Points, in no order, along strands that fork and pass close to each other.
Points whose rows are less than 67.5 apart are linked; no others are. Some points are linked to none.
Z389: [ 24 -15 -48   2  12  -1   4   5 -23 -19 -22  31   9  40  -6   6   6  21
  21  19]
Z14: [ -8 -16   7  -1 -10   9  23  31 -48  12 -20  28  -1 -13  25  15 -22  14
  21  11]
Z733: [-12  20  19  15 -10 -17 -15   6 -18 -10   8 -34  20 -18  21  -6  26 -21
   5   8]
Z13: [-41 -17  40 -17 -11  36 -15 -20  10   0  28  -3   9 -38  17 -51 -15  20
  -8 -11]
Z129: [ 17 -17  -1 -21   4 -16  45  19  21  -4 -18  17   2 -10 -19  22   9  -3
  -1 -10]
Z871: [-21  17   1  -9   4 -10 -39  -4 -13   0   9  -8  27  -7  21 -13  41 -17
  -2  15]
Z891: [ 23  -5 -40 -17  -3  -4 -32   2 -22   2 -11  24 -16  -7 -40  29  33  11
  -8  -6]
Z923: [ -9 -43  34 -24  33   6 -23  -7  10  29  -1  16  13  -4  18 -25 -28  29
   6   0]
Z479: [  9 -26   9  18  -7 -17  38 -11  10 -16 -14  38   2  11   4   6 -15   8
   3 -40]
Z943: [  9 -21  16 -27  30  22  28 -20  29   5  10  26  -8 -11  10  -7 -27   6
  -7   0]
Z197: [ 30  -4 -36  -9  38   8   7  -8 -39 -15  -5  33  14  20   4  -6  -2  21
  29  10]
Z676: [ 13  17 -16  -9   6  36 -13  21 -33   5  10  30 -48 -25   0  40  39   4
  -8   7]
Z605: [ 12 -32  -7 -20   2 -10 -18   4 -46  17  -2  44  25 -32   0  20 -10  41
  16   4]
Z908: [  9   5 -12  10  11  10 -18 -31  11  -6  25   4   1  13  -7  11 -27 -15
 -33  13]
Z241: [ 19  -4 -10  28 -14  23  22  24 -15 -26  -9  31 -19  13  -4  29  22   1
  -7  -3]
Z517: [-21 -10   6 -32   4  38 -14 -21  -1  -8  40  14  -6 -37  -5 -36  -1  20
  -7  31]
Z835: [-36 -21  39  -5   5  28 -19  -8 -18  -3  21   5   7 -32  16 -26 -36  24
  14   5]
Z540: [ -8  -4  19  38 -11  -9   8 -15  21   2 -10 -21  14  17  14 -24 -33  -3
   6 -24]
Z626: [ 16 -18  -5   2 -41  17  21  41 -10 -13 -26  26   6   9  -1  21  18  -8
  -8  16]
Z403: [-20 -15  14   3 -18 -15 -24 -17  -7  -9  18  11  -2 -21  -8 -14  21  -4
  -9 -18]
Z653: [  2   1 -16  36 -18 -11  -9 -18  12 -42  -2 -19  11  35 -41 -15 -17   4
  -7 -13]
Z767: [  1  15  13  20  10  -3  38   3   1 -35   3 -16  22   1  27 -14  10 -22
  16  -6]
Z21: [-12  10  -4  22  -3 -29 -10  -2  14   1 -23  -4  26  29  28 -18  22  -4
   6  -7]
Z885: [  3  15  18  -8   1 -14   4  17  11 -10  18 -21   1 -36 -13  22  48 -24
 -22   1]
Z62: [-30  13  13 -13 -21  47  14   5  17  10   0  15 -10 -11  27 -27  -5  -4
   5   5]
Z429: [  9 -27  25   4  30 -10   7  -5  40  13  -4   5  31  16  32 -20 -24   2
  -8  -7]
Z637: [-15   1  -2  -4 -38  17 -11  23 -17  -2 -16 -40  10   2 -21 -37 -43  -2
  34  -5]
Z779: [-14  18  -4  15   4 -30   6 -18  21 -14 -10  18   0  28  -7 -12  23   3
  -6 -16]
Z393: [ 17 -24  13   1  46 -10  -2 -14 -24  13   4  20   8 -10  16   7 -42  18
   9  -1]
Z968: [ 47  14 -31  29  24   0  17  18 -11   4 -15  12 -33   9   5  65  22   3
   0 -15]
Z583: [ -6  30  -2  32  -1 -39   6  19  30 -18  -1 -47  22   6 -32   5   5 -13
 -19 -14]
Z143: [ 48 -13 -20  13  17 -23   8   3 -35  25  -6  12  16   2  17  62 -12  -1
  13  -2]
Z573: [ 23   6 -18  13   2  16  19   2 -30  15 -18  41 -17  -1  31  47  -9  13
   3 -14]
Z240: [ 12  33   8   0  13   9  20  18   1  -5  20 -42 -34 -12 -24  29  -2 -35
 -15  16]
Z87: [ -9 -31  14 -36  17   8  28  11  -5  12  -6  40  -4 -35  -2  -5 -10  19
  20  -7]
Z289: [ 13  -5  -9   1  14 -10 -10 -29  11  15  -5  48   6   1  19  -1   8   8
 -12 -16]
Z257: [  8   0  -4  54 -24  -1 -17  43   8  -7 -31   3 -35  25  -5  27  43   8
  -9  -1]
Z781: [-20 -21   0   8 -54  -6 -29  17 -27  13 -24   3  13  21   1  -3  -2  -4
   1   7]
Z643: [  3 -16   6  -3  10 -16   2 -11 -18  39 -20  31  10  26  48   3 -28  11
  15   1]
Z947: [ -2   5   3 -29   8  27 -14 -28  57   5  36 -51   9  -5  -1 -50 -23   5
  -8  19]
Z302: [ -1  -5 -13 -51  33   7   9  -9  -6  11  18  -9 -25 -10 -41   0 -22  -3
   7  23]
Z132: [-22  17  -7 -11  -3   5  39  15  44 -20 -12 -13 -11  12 -27 -16  14   0
   5  -2]
Z213: [-24  19   0 -12 -29  15 -32 -15  21  10  -1 -18   1   3 -11 -28  -7 -13
  -2  -1]
Z282: [ -5 -28   4  14   0  18 -19 -29  27   7  -4  13  11  35   4 -21 -50  12
 -15   0]
Z230: [ -2   5  -4  -2  14  -1  -7 -34  13 -16  19  35   8  -6  20 -11  41  -1
 -13 -10]
Z946: [ 10  -5  13  29  -6  -7  21  -3 -11   0  -4  22  15  -3  46  21   9 -15
 -10 -16]
Z50: [  4  26  -1  45   0 -35   3  25  24  -5   1 -20  15  24   3  29  22 -12
 -29 -10]
Z186: [  3 -30  13  12   8  10 -18 -13 -22   6   7  28   3  -5   7 -13 -43  14
  -2  15]
Z965: [ 28  15 -31 -30  41  -9  48  -7  26   2  -3  14 -29  -6 -23  25  17   2
  -5   6]
Z920: [  6  14 -21  -2  16 -19 -29 -29  12   1  22  -7  -7   7 -36   9   0 -12
 -26  18]
Z222: [  4 -31  30 -20  26   1   2 -13  13  13  15 -26  -4  -2 -27 -18 -59   7
   0   2]
Z311: [-13 -39  14  -9 -14  15  13   3  -9  -3 -12  46   4 -17   4 -12  -5  20
  11 -20]
Z534: [  3  -7   4 -46  32 -16  37 -15  40  32   2   5 -10 -19 -10   4   4  -2
   0  13]
Z784: [ -9   7  18  -3 -13   3  12  23  -4  14  -4   7 -42 -32  -1  34  35 -23
 -18  -9]
Z295: [ 11   3  -4 -39  24   7  11 -14 -20  25  37  13 -24 -58  -7  31   1  23
  -8  17]
Z982: [  1  35 -13  53 -21  29  -6  36  11 -23  -8 -27 -29  23  14  12  25 -12
 -19  12]
Z422: [  1  22   2 -10  30  -2  24 -23  49 -14  24 -46   7  14 -19 -29 -26  -4
  -5  11]
Z24: [ 20  -5 -19 -49  11  17  21   4  18 -11  11  10  -2 -11 -33   4  22  -3
 -14  31]
Z258: [ 17   0 -13  15   9 -29 -11  -7 -37 -12  -9  29 -25   2 -13  33  24  12
   6 -33]
Z109: [ -9  15 -25  31 -41 -21  -8  13  23 -21 -15 -42  14  37 -22 -17 -15  10
   2 -24]
Z925: [  9 -26  26  19  -3 -14   5  12 -54   2   7  10  28 -31  18  16 -13 -10
   7   0]
Z92: [-11 -32  25   3 -12 -14 -12   2 -37  -7   7   2  29 -13  19 -13  -4  -1
  20  -6]
Z445: [  9  -2   4  -8  -3  -2   5  17 -19 -15  13  -4  11 -30 -12  14  19 -20
  -3   6]
Z448: [ -8  22 -33  -3 -18  21   4  -6  46 -45  24 -41   4   7 -31 -34  -6  12
 -14  -3]
Z659: [  9  -6   9  -1  31  19  34 -19   2 -33  22 -22   8  -2  -6 -21 -22 -14
  13   5]
Z633: [ 47  -8 -31 -17  -5  -3   3  31  -1  -2 -14  25 -10  -9 -43  47  31   2
 -12   3]
Z683: [ -5  33  -2  -9   8  13  21   7  54 -25  13 -12  -5   1   9   0  50  -9
 -19  13]
Z780: [-27  34 -12  41 -36 -15 -21  18  13   5 -28 -18 -25  44   3   3  17   1
  -3 -10]
Z117: [  2 -40  32   0  10  -1  -9  -4  11  37 -14  18  24  21  37 -18 -37  16
   8   4]
Z467: [  0  -8   3 -32   5  25  30  21 -29  10  -2  37 -13 -33  18  14   3   5
  31   7]
Z224: [ -5 -15  35   9  28   2  -2 -36  38   6  24 -22   2  -2   9 -39 -24  10
  -9 -24]
Z893: [-13 -16  12   6 -13 -32 -14  -2 -11   3 -17  -6  40  14  29 -28  15  -2
  27  -5]
Z280: [-28  19  -4 -14 -22   1 -23  24 -15  12 -23  -5 -31  13 -21 -11  13  -5
  18   7]
Z195: [ -1   9  21 -32  17  -7  26 -18  22  10  40 -23  -7 -34   3 -11  22  -8
 -15  21]
Z860: [ 20 -26 -27  25 -26 -21 -12  34 -40 -11 -23  -6  10  41  12  27  43   2
   9  17]
Z569: [-24  15  15 -12 -19  28  36   7  12   2  -6   5 -29 -13  11   2  -2 -13
  -5 -11]
Z395: [ 11  20 -26  -6  30 -20  31  16  39 -10 -21  11 -20  16 -35  28  31   6
 -10  -5]
Z786: [  3   4  -2 -32  21  23  33  -5  18  28 -13  36 -12  10  22   3 -18  -2
   1   1]
Z496: [ -4  22  -5 -18  14  11   2 -41  34  -7  48 -41  -7   2 -11 -37  -9   6
 -18  19]
Z161: [-19 -24  24  22 -40   7  -8   3 -43 -12   3 -14  22 -12  -1  -8 -29   1
  12  -8]
Z342: [  6   4  -2  14 -36  26   9  42  -8  -3 -18 -15   2  20   6  17  -5 -18
  -3  12]
Z181: [ -6   4  24   2 -22  -2  -6 -12  17  35   9 -28  13 -20   0   0 -35 -25
 -19 -13]
Z409: [ -6  32   7  28 -10 -20 -12  -1  19 -15  19 -61   3 -10 -22   9  -7 -21
 -31 -15]
Z512: [ 15   7 -40 -29  30 -11 -17 -15  -6  16 -12  29   6  -8   2  12  39  20
  17 -12]
Z910: [ -8  23   6  31   0  -3  -2   3 -61   6 -16   8 -32  17  37  16  12  -5
  18   2]
Z463: [-23  20 -10 -10 -26   5  28   3  50 -20  -1 -39 -11  -2 -36 -28  -8  15
  -8 -18]
Z561: [-35   7   9  -6  -2  12 -41 -28  -2  14   0  -1  -8  -3   7 -36 -15   3
   9  -1]
Z847: [ 37   4 -33   2  20 -15 -16  34 -27 -15 -21  -3 -11  20 -31  31  30  -6
  17  12]
Z859: [  7 -21   6 -15   0  -3   3  24 -42  26 -10  46  20 -39  31  31 -20  29
  33   1]
Z985: [ -8  -3 -12  28  10 -32   4 -24  18 -40  -5   5  -4  30 -47 -20   7  -2
   2 -19]
Z671: [ 17  28 -34 -28  37 -19 -10   4   9   7 -11  12 -11   1  -5  16  60   1
  16  -1]
Z223: [ 34 -13 -23  12   6 -28   3 -10 -48 -10  -7  28  13   1   3  29  20  27
  15 -31]
Z912: [-15  31   6  17  -4  -5  36  17  33 -33  -8 -37  31  -1  19 -23  18  -8
  12 -11]
Z840: [ 28 -20  -1   2  39 -35  15 -19 -18  -7  -2   6  12   6  -8   9 -25   3
  23  -8]
Z290: [-15 -25  28 -29  15  20   2 -10  26  -4  13 -24  13 -14   0 -59 -12  19
  18   8]
Z942: [  0  10 -14   0  -3   8  -5  -3  23 -43  27 -26  12   8 -38 -17   8 -11
 -10  11]
Z782: [-21   8   0   7 -60  -2 -39  22  21  19 -23 -31  31  13  10 -21   4 -10
  -3   2]
Z493: [ 32 -14 -19  19 -13 -24 -38  24 -30  -3 -22  14  12  10  -4  29  61   6
   3  -1]
Z343: [ 11 -52  39 -21  39  22  23 -10   9   2  29  18  -5 -31   8 -14 -31  29
  -6  -5]
Z564: [-25  24 -23  33 -54 -15 -21   8  24   8 -35 -26  -2  34  -3 -26 -10  11
   1 -22]
Z744: [ 25   9  -9 -38  57 -15  18 -31  -1  21  17  -5 -27 -13 -20  15 -19   4
   9  12]
Z526: [  3  14 -12  32 -27 -12 -32   1   1 -20   0 -36  36  25  14  -3  20 -14
 -15  14]
Z37: [ 18  30  -7  19  23   3  27  28  28 -14  11 -21 -29   3 -12  36  20 -20
 -31  12]
Z121: [-17   4  15 -12  18  32  27 -27   1  -4  28 -11 -40 -14  -8 -20 -28   7
  -4  13]
Z545: [ -4 -16   8 -53  14  24  -2 -16  14  17  24 -10 -11 -19 -39 -28 -24  13
   1  45]
Z376: [ -4  -6  -2 -18 -19  -1   4  17  -3   6 -25  -5 -13  13 -35  -1  -7 -16
  18   0]
Z817: [  3 -24  22 -20  21 -20  -4  -7   9   7  10 -31  22 -10 -27 -28 -28  -8
   9   4]
Z813: [ 36  -7 -34  11   6  -2 -35  13 -24   6 -13  21 -21  -5  -8  47  58  19
   3  -8]
Z400: [  6  11 -16 -23   9  21 -26   5  -5   2  12  26 -30 -24  -1  16  53  -1
 -19  13]
Z648: [  2 -29   2  38 -40 -29  11  -1 -17  -2 -25 -20  24  37   2 -11 -25   3
   9 -11]
Z815: [  6   9  -1  12  -5  -6 -20  17   2 -16   2  -9 -38  -6 -41  21  50  -8
 -12  -6]
Z956: [ -6 -21  17  21   0   3 -32 -23 -46  -1  24  11  18  -4  33  -6 -37  14
  -5  18]
Z906: [-15  17  -6  16 -35  23 -27  21 -28   1 -24   6 -43  22  -2   6   9  -4
   7   5]
Z379: [-10  -7  33 -10  -9  33  35 -33  21 -15  35 -30 -26 -29 -14 -32 -37   5
  -8 -10]
Z339: [  8  11 -28  24   3 -13   8  38  12  -4 -43   8 -36  41  -4  25  30   5
  -1  -6]
Z741: [ -4 -14   1 -41 -14  31  14   7  10  -4  15   6  -4 -20 -31 -12 -10  -4
 -15  38]
Z207: [-11 -10  25  43 -35   2   1 -12 -18  -1  -5   7  18   0  41   1   2 -13
 -17 -20]
Z237: [ -3 -12  12   7 -12 -17 -27 -34   5 -16  30 -15  23 -19 -22 -27  17  -8
 -18 -15]
Z674: [ 40  -6 -17  18   1  22  16  30  -5  -7  -9  25 -40  -8   1  48  35   8
 -16 -24]
Z444: [-11 -37  54 -15  28  12 -17 -25  32  14  21  -3   3   2  17 -36 -20  29
  -9 -19]
Z567: [-17  14   2  15 -25 -14 -22   2 -21 -17   4 -12 -23   0 -21  -5  34  -7
  -3 -20]
Z292: [-14  30 -12  29   9  -2  44  24  25 -38  -7 -22 -24  20 -21   2  14   3
  -6 -15]
Z411: [ 17   6  -2  -3  41   2  27  -2   9 -24  15   3  17  -1  13 -17  13 -21
   9  11]
Z417: [ -6  21  -2   0  35  -9  50 -10  46  -7  -8  10  -2  10  25   4   7  -1
  -8 -13]
Z500: [-17  -8   7  22 -36  16   8  -7 -31 -21  -6  -3 -11   6  -3 -17 -18  -5
  13 -14]
Z67: [ 25  16  -7  28   6 -22  14  12  -2  24 -25   8 -23  12  13  53   7 -18
  -9 -12]
Z810: [-17  36  29  20  -6 -20  -8 -11  11  -5  14 -39  -4 -22   3   3  17 -27
 -13 -21]
Z189: [ 11   8  10   8 -19   9 -19  21 -15   6  -1   2 -35 -11 -16  37  22 -21
 -26  -3]
Z68: [ 43 -10 -19 -16  12 -18  17  26   3   7 -10  14  14 -21 -21  42  11  -6
   6  -4]
Z475: [ 34  -4 -19   7 -19  -3 -29  32   4   7 -17   4  10  26 -18  38  15 -14
 -25  26]
Z857: [  4   5  -6  -9   0   5  15  -7  50   0   9 -58   9   6 -34 -22 -51   2
  -5   8]
Z341: [ 33   0 -19  25  20   3  10  -6 -64 -12  -2  16   3 -11  27  36  22  12
  15 -13]
Z748: [  0   1   0   1   5   2   0  -3  31   4 -13 -43  13  24 -15 -34 -68   6
  14  -9]
Z73: [-16 -35  25 -27 -29  -6 -16  15 -26  15  12  17  20 -37 -24   6 -29   9
   7  13]
Z260: [-14 -14   4  -4  19  -9 -13 -30 -33  -2   7  41  -4 -15  28 -14  16  25
  25 -19]
Z390: [ 15  33 -36  12  21  -3  12  24  30  -8 -20  17 -25  42 -19  26  15   6
 -21   6]
Z728: [-24   7  -4   0  -9  -8 -18 -16 -38  31 -18  42 -24  12  17   8   0  10
  14 -17]
Z114: [-24 -18  12  -6  15  -5 -24 -28 -12   4  -7  28   2   6  18 -41   1  15
  22  -3]
Z757: [ 11  26  -2  27  16 -15  12  10 -15 -26   3 -23  -6  19 -14  13   5 -19
   3  -4]
Z382: [-21 -16  25  -9 -19  21  14  11   1 -11 -11 -31   6 -14 -24 -39 -31   3
  31 -21]
Z940: [ 16  -4 -22 -37  49   1  -6 -27 -13  33   8  26  -8 -16  -2  19 -20  23
  21   6]
Z22: [  7  -8 -16 -22 -17   4 -17  17   5  14 -24  12  15  29 -25  -3 -16 -10
   4  29]
Z28: [-14  14  10 -42  30  -5   2   5  -6  43  -7  -3  -8  -5   7   2 -13 -17
  16  22]
Z892: [ 33   6 -27 -21  40 -22  17 -19  12  13   8  16 -23 -12 -31  32  -3  10
   2 -14]
Z828: [-12   9  11 -19  12  11 -23  -4 -34   2  28  30  12 -31  41   0  15  14
   5  22]
Z473: [ 27  19 -22 -13  34  -8  -7  26 -21 -12  -4  -9  -7  -7 -10  33  48  -9
   8   5]
Z771: [ 12 -31  12   7 -23 -12  -4   0  17   0   3  21  35  -5  -6   6   2  -5
 -19  -6]
Z811: [  1  10  -4  10   8   6   5  -2  44 -42  15 -59  45  -1  10 -49 -26   3
   6  -9]
Z710: [ 19 -33  -1  17   4   5  -3 -21  -9  -2  -8  28   6  27  -1 -11 -58   7
  -4   1]
Z346: [ 13   1  -8  15  -4  19  -5  -4 -18 -18   8   1  23  16  18  -4 -14 -14
   2  21]
Z303: [-26  18   7  -3  12 -21  11   0  41 -13   1 -36  26  -4  -4 -38  13  -8
  15 -18]
Z318: [  4  24  -6 -20  10  25  25  33  19   6 -20  -3   4  22   4   8   4 -17
   4  27]
Z271: [-16 -11   7  -1 -37 -15 -39  11 -42  17   2  10  17 -16 -22   6 -14  -9
  -3   7]
Z801: [ -9  13   2  12 -15   7 -19   6 -45   4 -13  29 -46   9  15  19  21   2
   5  -9]
Z178: [  9  13   6 -10  11   3  15   4 -10 -28  35 -31  -9 -29 -36  10   3 -28
  -5  16]
Z75: [-12  21  13 -23  11  -8  21  -6  26 -17  25 -24   0 -22   4 -10  49 -12
  -9   4]
Z944: [ 25   1 -34   6   0  -6  -3  29  27 -18 -18   5  19  37 -25  12  20 -12
 -12  33]
Z848: [ 16 -25  -4  -4  11 -14 -26 -28  -4  39  -3  59  19 -12  32  18  -6  31
  -3 -22]
Z831: [  5   8 -10  -5 -12  16 -12  -2  24  -1  11  33   1  -9  13   8  50  -7
 -27   3]
Z83: [-26  -4  25  -5 -15 -11 -11 -17 -31  -4  21  22 -26 -37 -18   9  10   0
 -13 -21]
Z435: [-16   2  17 -37  31  -5  19 -16  26  42   1 -13 -18 -14   9 -11 -13  -6
  12   3]
Z611: [  5  25  -3  -1 -19  33  32  30  16  -5 -11 -28   9  12  10  10 -24 -28
  -3  19]
Z66: [  5   8  -6  -7   9   7  28   4  12   3 -26  19  -6  34   9  -3 -15  -2
  16   8]
Z568: [ 21 -14   4   9  19  -1  17   0 -56 -21  15  18  13 -23  19  22 -16   3
  14 -11]
Z485: [ -1 -23 -11  42 -16 -31   9  -3 -32  -2 -17 -26  28  39  32   5   0  -8
  20  12]
Z308: [-23 -18  24 -16 -12  19 -21  -3  35   6 -13 -23  27  -1  16 -62 -11  20
  17  -9]
Z886: [  8  17   8 -39  35   0  16 -16 -21  15  38 -10 -16 -41   3  10  17  -5
   0  25]
Z936: [-15  37  -8  12  26  13  42  -2  48 -14   1 -22   0  19  18  -2  -6 -15
  -6  11]
Z550: [-26  47   0  32 -11  -6  17  31  25 -20 -20 -37   1  10  20  -7  45  -6
  -2 -19]
Z340: [ -8  15 -17  35 -43  28 -21   6 -24   5  -7 -28   6  41  45  -5  -9 -11
  -4  24]
Z25: [ -4  -7  23  -8 -30  13   0 -17  32  10  32 -24  -2 -20 -17  -4 -26 -12
 -33   1]
Z451: [ -5  34 -13 -13  20 -23 -27  -6  -4  -5  -1   0  -4  11  -1   0  51 -17
   6   8]
Z351: [  7  -7 -19  19 -16 -31 -11  -5 -13   5 -28  36  -9  28 -10  19  20   8
   1 -18]
Z805: [  2   8  -1  42 -15 -10   4 -15   7 -31   2 -51  27  15  13 -23 -40  -3
   6 -24]
Z214: [ -4 -10  -7  20 -22 -29  -5  20 -31   2 -30 -20   1  43  22   8  19  -7
  18  12]
Z759: [ -4  -5  18  23 -28 -11  28  10  22  -6 -26   9  -5  16 -13   7 -16  -6
  -3 -29]
Z622: [-16  -1   3  17 -68  10 -32  21 -13   5 -11 -14   9  -1  -3  -3  15  -9
 -18   1]
Z928: [  1   4   6  20 -29 -17 -26  -3  19 -19  14 -34  45   0  -6 -20   8 -15
 -13 -10]
Z751: [ 19  -7  -7 -19  15 -26 -24   3 -24  31   5   5  20 -16  -8  30   3 -12
  -3  15]
Z862: [  3 -12  22  10   2 -24  25   9  -8  24 -18   3  10  -5   5  17 -33 -21
  13 -12]
Z565: [ 30 -18 -30 -22   2   5 -18   6 -33   9   6  40  21 -49 -18  40  14  32
   3  -5]
Z516: [  3   2  11  -9  10  39  16 -15 -26 -32  27   0 -20 -10 -11 -17 -25  -9
  14  14]
Z40: [ -3  18 -25  11 -45  -1 -36  13  11   5 -12 -45  41  33  10 -18  -5  -8
   6  12]
Z182: [-18   9   4  -3 -24  21  -6  32 -41  10 -16  -8   9   5  31  -5  -5  -5
  25  36]
Z268: [  6  14  -4  26  -2   4   5  -8  28 -29   1 -62  25  -2  21 -52 -36  18
  22 -36]
Z596: [-17  15   6 -29  -5  19  31   2  -3  22   4  18 -53 -22  -8  26  19   0
  -7  -2]
Z328: [-25  20   4  -9  27 -23  21   1  59  -1  -8  -8  16   9  11 -22  13   4
   0 -19]
Z556: [-36  52   1  31  -9 -10 -14  15  11   8 -20 -25 -18  20  19   0  37 -11
  -2 -14]
Z726: [  1  21 -16 -16   8   6 -22 -30  19 -18  38 -41  -1  -2 -38 -16   4  -6
 -19  22]
Z657: [  8  22 -19  65 -36  15 -17  31   0 -36  -3 -52   3  33  14  11  28  -2
 -24   1]
Z427: [  4 -26  11   2 -18 -20  25  23 -35  16 -33   2   8  17  25  18 -20  -4
  28   2]
Z555: [  1  13  -7   2 -25  16  -7 -14  35   4  24  -7   0   2 -20   9 -13 -25
 -46  12]
Z501: [ 23 -15  -6  29 -21  13  -1  66 -15   3 -32  14 -39  10  14  38  43  -1
   2  10]
Z558: [  7 -27  -6 -12 -27  25   4  18 -11  -3 -15  45   2  -8  -7  14  -7   3
 -10  -1]
Z981: [-20  -2   9 -11  35 -25 -22 -41 -21  25   9  13 -23 -15  -8  -1 -14   5
   8 -14]
Z98: [-20  27 -20  46 -38   7 -25   6 -14  10 -26 -30 -16  47  29   5  -1  -3
  -8   1]
Z658: [ 20  -8  -7 -40   9  12   6  16 -25  14  22  35  11 -50   1  41   1  15
  -8   9]
Z78: [ 28  -3  -4  21 -18 -10   0  24  16   3  -7  -1  33  17  13  31   5 -23
 -35  21]
Z821: [ 18   8 -27  -2  31 -10  -9  -6 -57   7  -9  21  13  22  19  14 -12   7
  35  25]
Z370: [-14  -1   4  27 -20  17 -18 -27  31   6  -3 -22  11  29  20 -36 -46  10
  -6 -25]
Z617: [-15 -28  32 -21  10  21  22  12   7  -8  -8  -5  10  -9  -5 -39 -27   3
  23   2]
Z727: [  4  -7   6 -32  16 -19  53   5  54   3  -8   0   6 -15 -10  -1  27 -12
 -11   8]
Z36: [-23  13  14 -19  -3   9 -31 -21 -11  38  14  22 -30 -21   1   7  -4 -10
 -18   9]
Z60: [-15  10  23  24  -7   3  16 -17 -11 -14   1 -18 -17   0   2 -10 -22  -8
  15 -26]
Z900: [ -7 -28 -19  25 -26 -27   2  -4  -7  -8 -26  17   4  41 -17 -11  -4   9
   8 -11]
Z532: [ -4 -33  14 -16  14  -6 -26 -39  20 -12  17  20   7  -6 -30 -34  -2  22
 -12 -15]
Z430: [-34  23   9 -11 -19  24  11  -6  49   1   1 -13  -5  -7  22 -46  11   4
   1 -13]
Z216: [ -3  -9   5 -16   5 -17  -9 -10 -46   6  13  25 -27 -44 -19  26  11   8
  10 -21]
Z200: [ 19  -9 -38  15 -10   2  -8   6   5 -25 -17  23  22  55 -12   6   3  -4
  -7  18]
Z139: [ 12   8 -27 -31   3  13  16  24  19 -28  -9  16 -14   4 -39   1  48   3
  -1  12]
Z412: [ -7   2   6 -17   9  27  -7 -13  20  -8  20 -51   7 -15   4 -52 -33   6
  15   3]
Z81: [ -9   1   6 -31  22  20 -22 -16   6  13  34  15   7 -31  20  -9   5   4
 -11  41]
Z44: [ -4 -16  38   4   4 -22  10   5   1  28   1 -25  31 -17  16   3 -38 -17
   4 -10]
Z170: [  3   2  -6 -23  35  -6  -8 -10 -17  49 -14  35  -5  -4  31  22 -18  17
  26  -1]
Z108: [ 32 -12   1  -5  11 -23  -8   0 -11  40  -6  18   8  -8   7  48 -20  -4
 -17   2]
Z104: [ -5 -13  12  17 -14  12 -27 -18 -36 -10  24  41  16 -21  39   0  -2   6
 -11   9]
Z584: [  2 -15 -16 -10  13 -11 -22 -19 -27 -13  -9  42   6  -5   7  -6  41  14
  22 -15]
Z546: [  7  20 -11 -32  19   6  15  26  -2  23 -18   8  -7  -6  13  21  12 -17
  13  22]
Z513: [-22  -2  -4  24 -40  18 -10   2 -47  14 -12 -15   4  26  44  -4 -32   1
  18  29]
Z326: [-17   5 -11 -30  14  13 -25 -19 -17 -10  15   7 -19  -3 -30 -30   4   7
  17  16]
Z325: [-37 -21  32 -17 -27  11 -15   1 -22  12  20  27 -12 -36 -13 -12 -31  19
   6   4]
Z669: [ 13 -24  14   6  32 -30  -6 -20   4 -15  11  -8  30   8 -19 -21 -23  -6
   7  -5]
Z386: [ 20   0  15  22  20 -18  16 -11  16  11  -1   0  31  14  51   7 -11 -13
  -9  -3]
Z9: [-13 -22  24 -21  27   9   0 -37 -11  -8  37  10  -5 -31  -5 -25  -1  18
   6   9]
Z335: [ 27  -2 -21  44  -2 -32   9   9  16  -1  -5   9  19  33  17  36  10  -5
 -34   0]
Z80: [  0   2 -14  -4   0  -5 -21  18 -65   3 -14   2  10  13  10   5   8  -4
  28  30]
Z572: [-32  -2  26 -23 -14  21 -12 -23  57  10   8 -31  11 -19  25 -57   2  16
   5 -25]
Z477: [ -4 -30  30  -4  14  10  -6 -34  27   0  23 -32 -22   0 -26 -40 -42  27
  -6 -19]
Z172: [ 13  12 -22  -1   3  28  -5   1 -29   9   1  57 -30 -23  22  43  26  18
  -7 -18]
Z719: [-14  -1 -10 -24 -14   6 -19   4  28  13  -3   3  21   9 -26 -24   3 -13
  -6  14]
Z82: [-14  39 -18  46  -8  13  15  35  29 -27 -14 -30 -25  37  -2  10   8   4
 -15  -3]
Z252: [ -4 -14   1 -20  18   0   4 -40  12 -14  20  31  -9 -16 -16 -25  21  15
  -4  -6]
Z552: [-12   0  -2   7 -29  13 -48   3 -33  -3  -1 -37  22   7  -9 -35 -41   4
  12   2]
Z742: [ 10  12  -4   1   6 -15   7  -3  14  28  -2  11  -5  -3  11  36   3 -25
 -27   1]
Z548: [-18   3  20  -9  18 -12 -29 -25 -25  34  23   7 -11 -29 -11   8 -35  -8
 -15   4]
Z447: [-25  -7  19   5 -25  11  37   4  33  16 -10  13 -18  -2   3  -6 -39  -9
  -7 -24]
Z589: [-30   3  23 -33  -1  14  14 -19  -9  33  16  18 -44 -31  -5   2  -9   9
  -3  -2]

Follow the links from the first point to the second, and from the first to the third. Name the last point that the two ways share.
Z382, Z982, Z295 => Z726
Z526, Z382, Z982 => Z290
Z968, Z568, Z44 => Z626
Z36, Z25, Z216 => Z596
Z224, Z390, Z545 => Z744

A fork is a point with three links, a tip a point with one. Leave the first point through the second and follow the links. Name the first fork or tip that comes.
Z335, Z50 => Z671
Z13, Z835 => Z403
Z318, Z546 => Z92
Z928, Z526 => Z13
Z114, Z561 => Z801
Z657, Z982 => Z726
Z389, Z197 => Z780
Z920, Z908 => Z14
Z92, Z925 => Z318
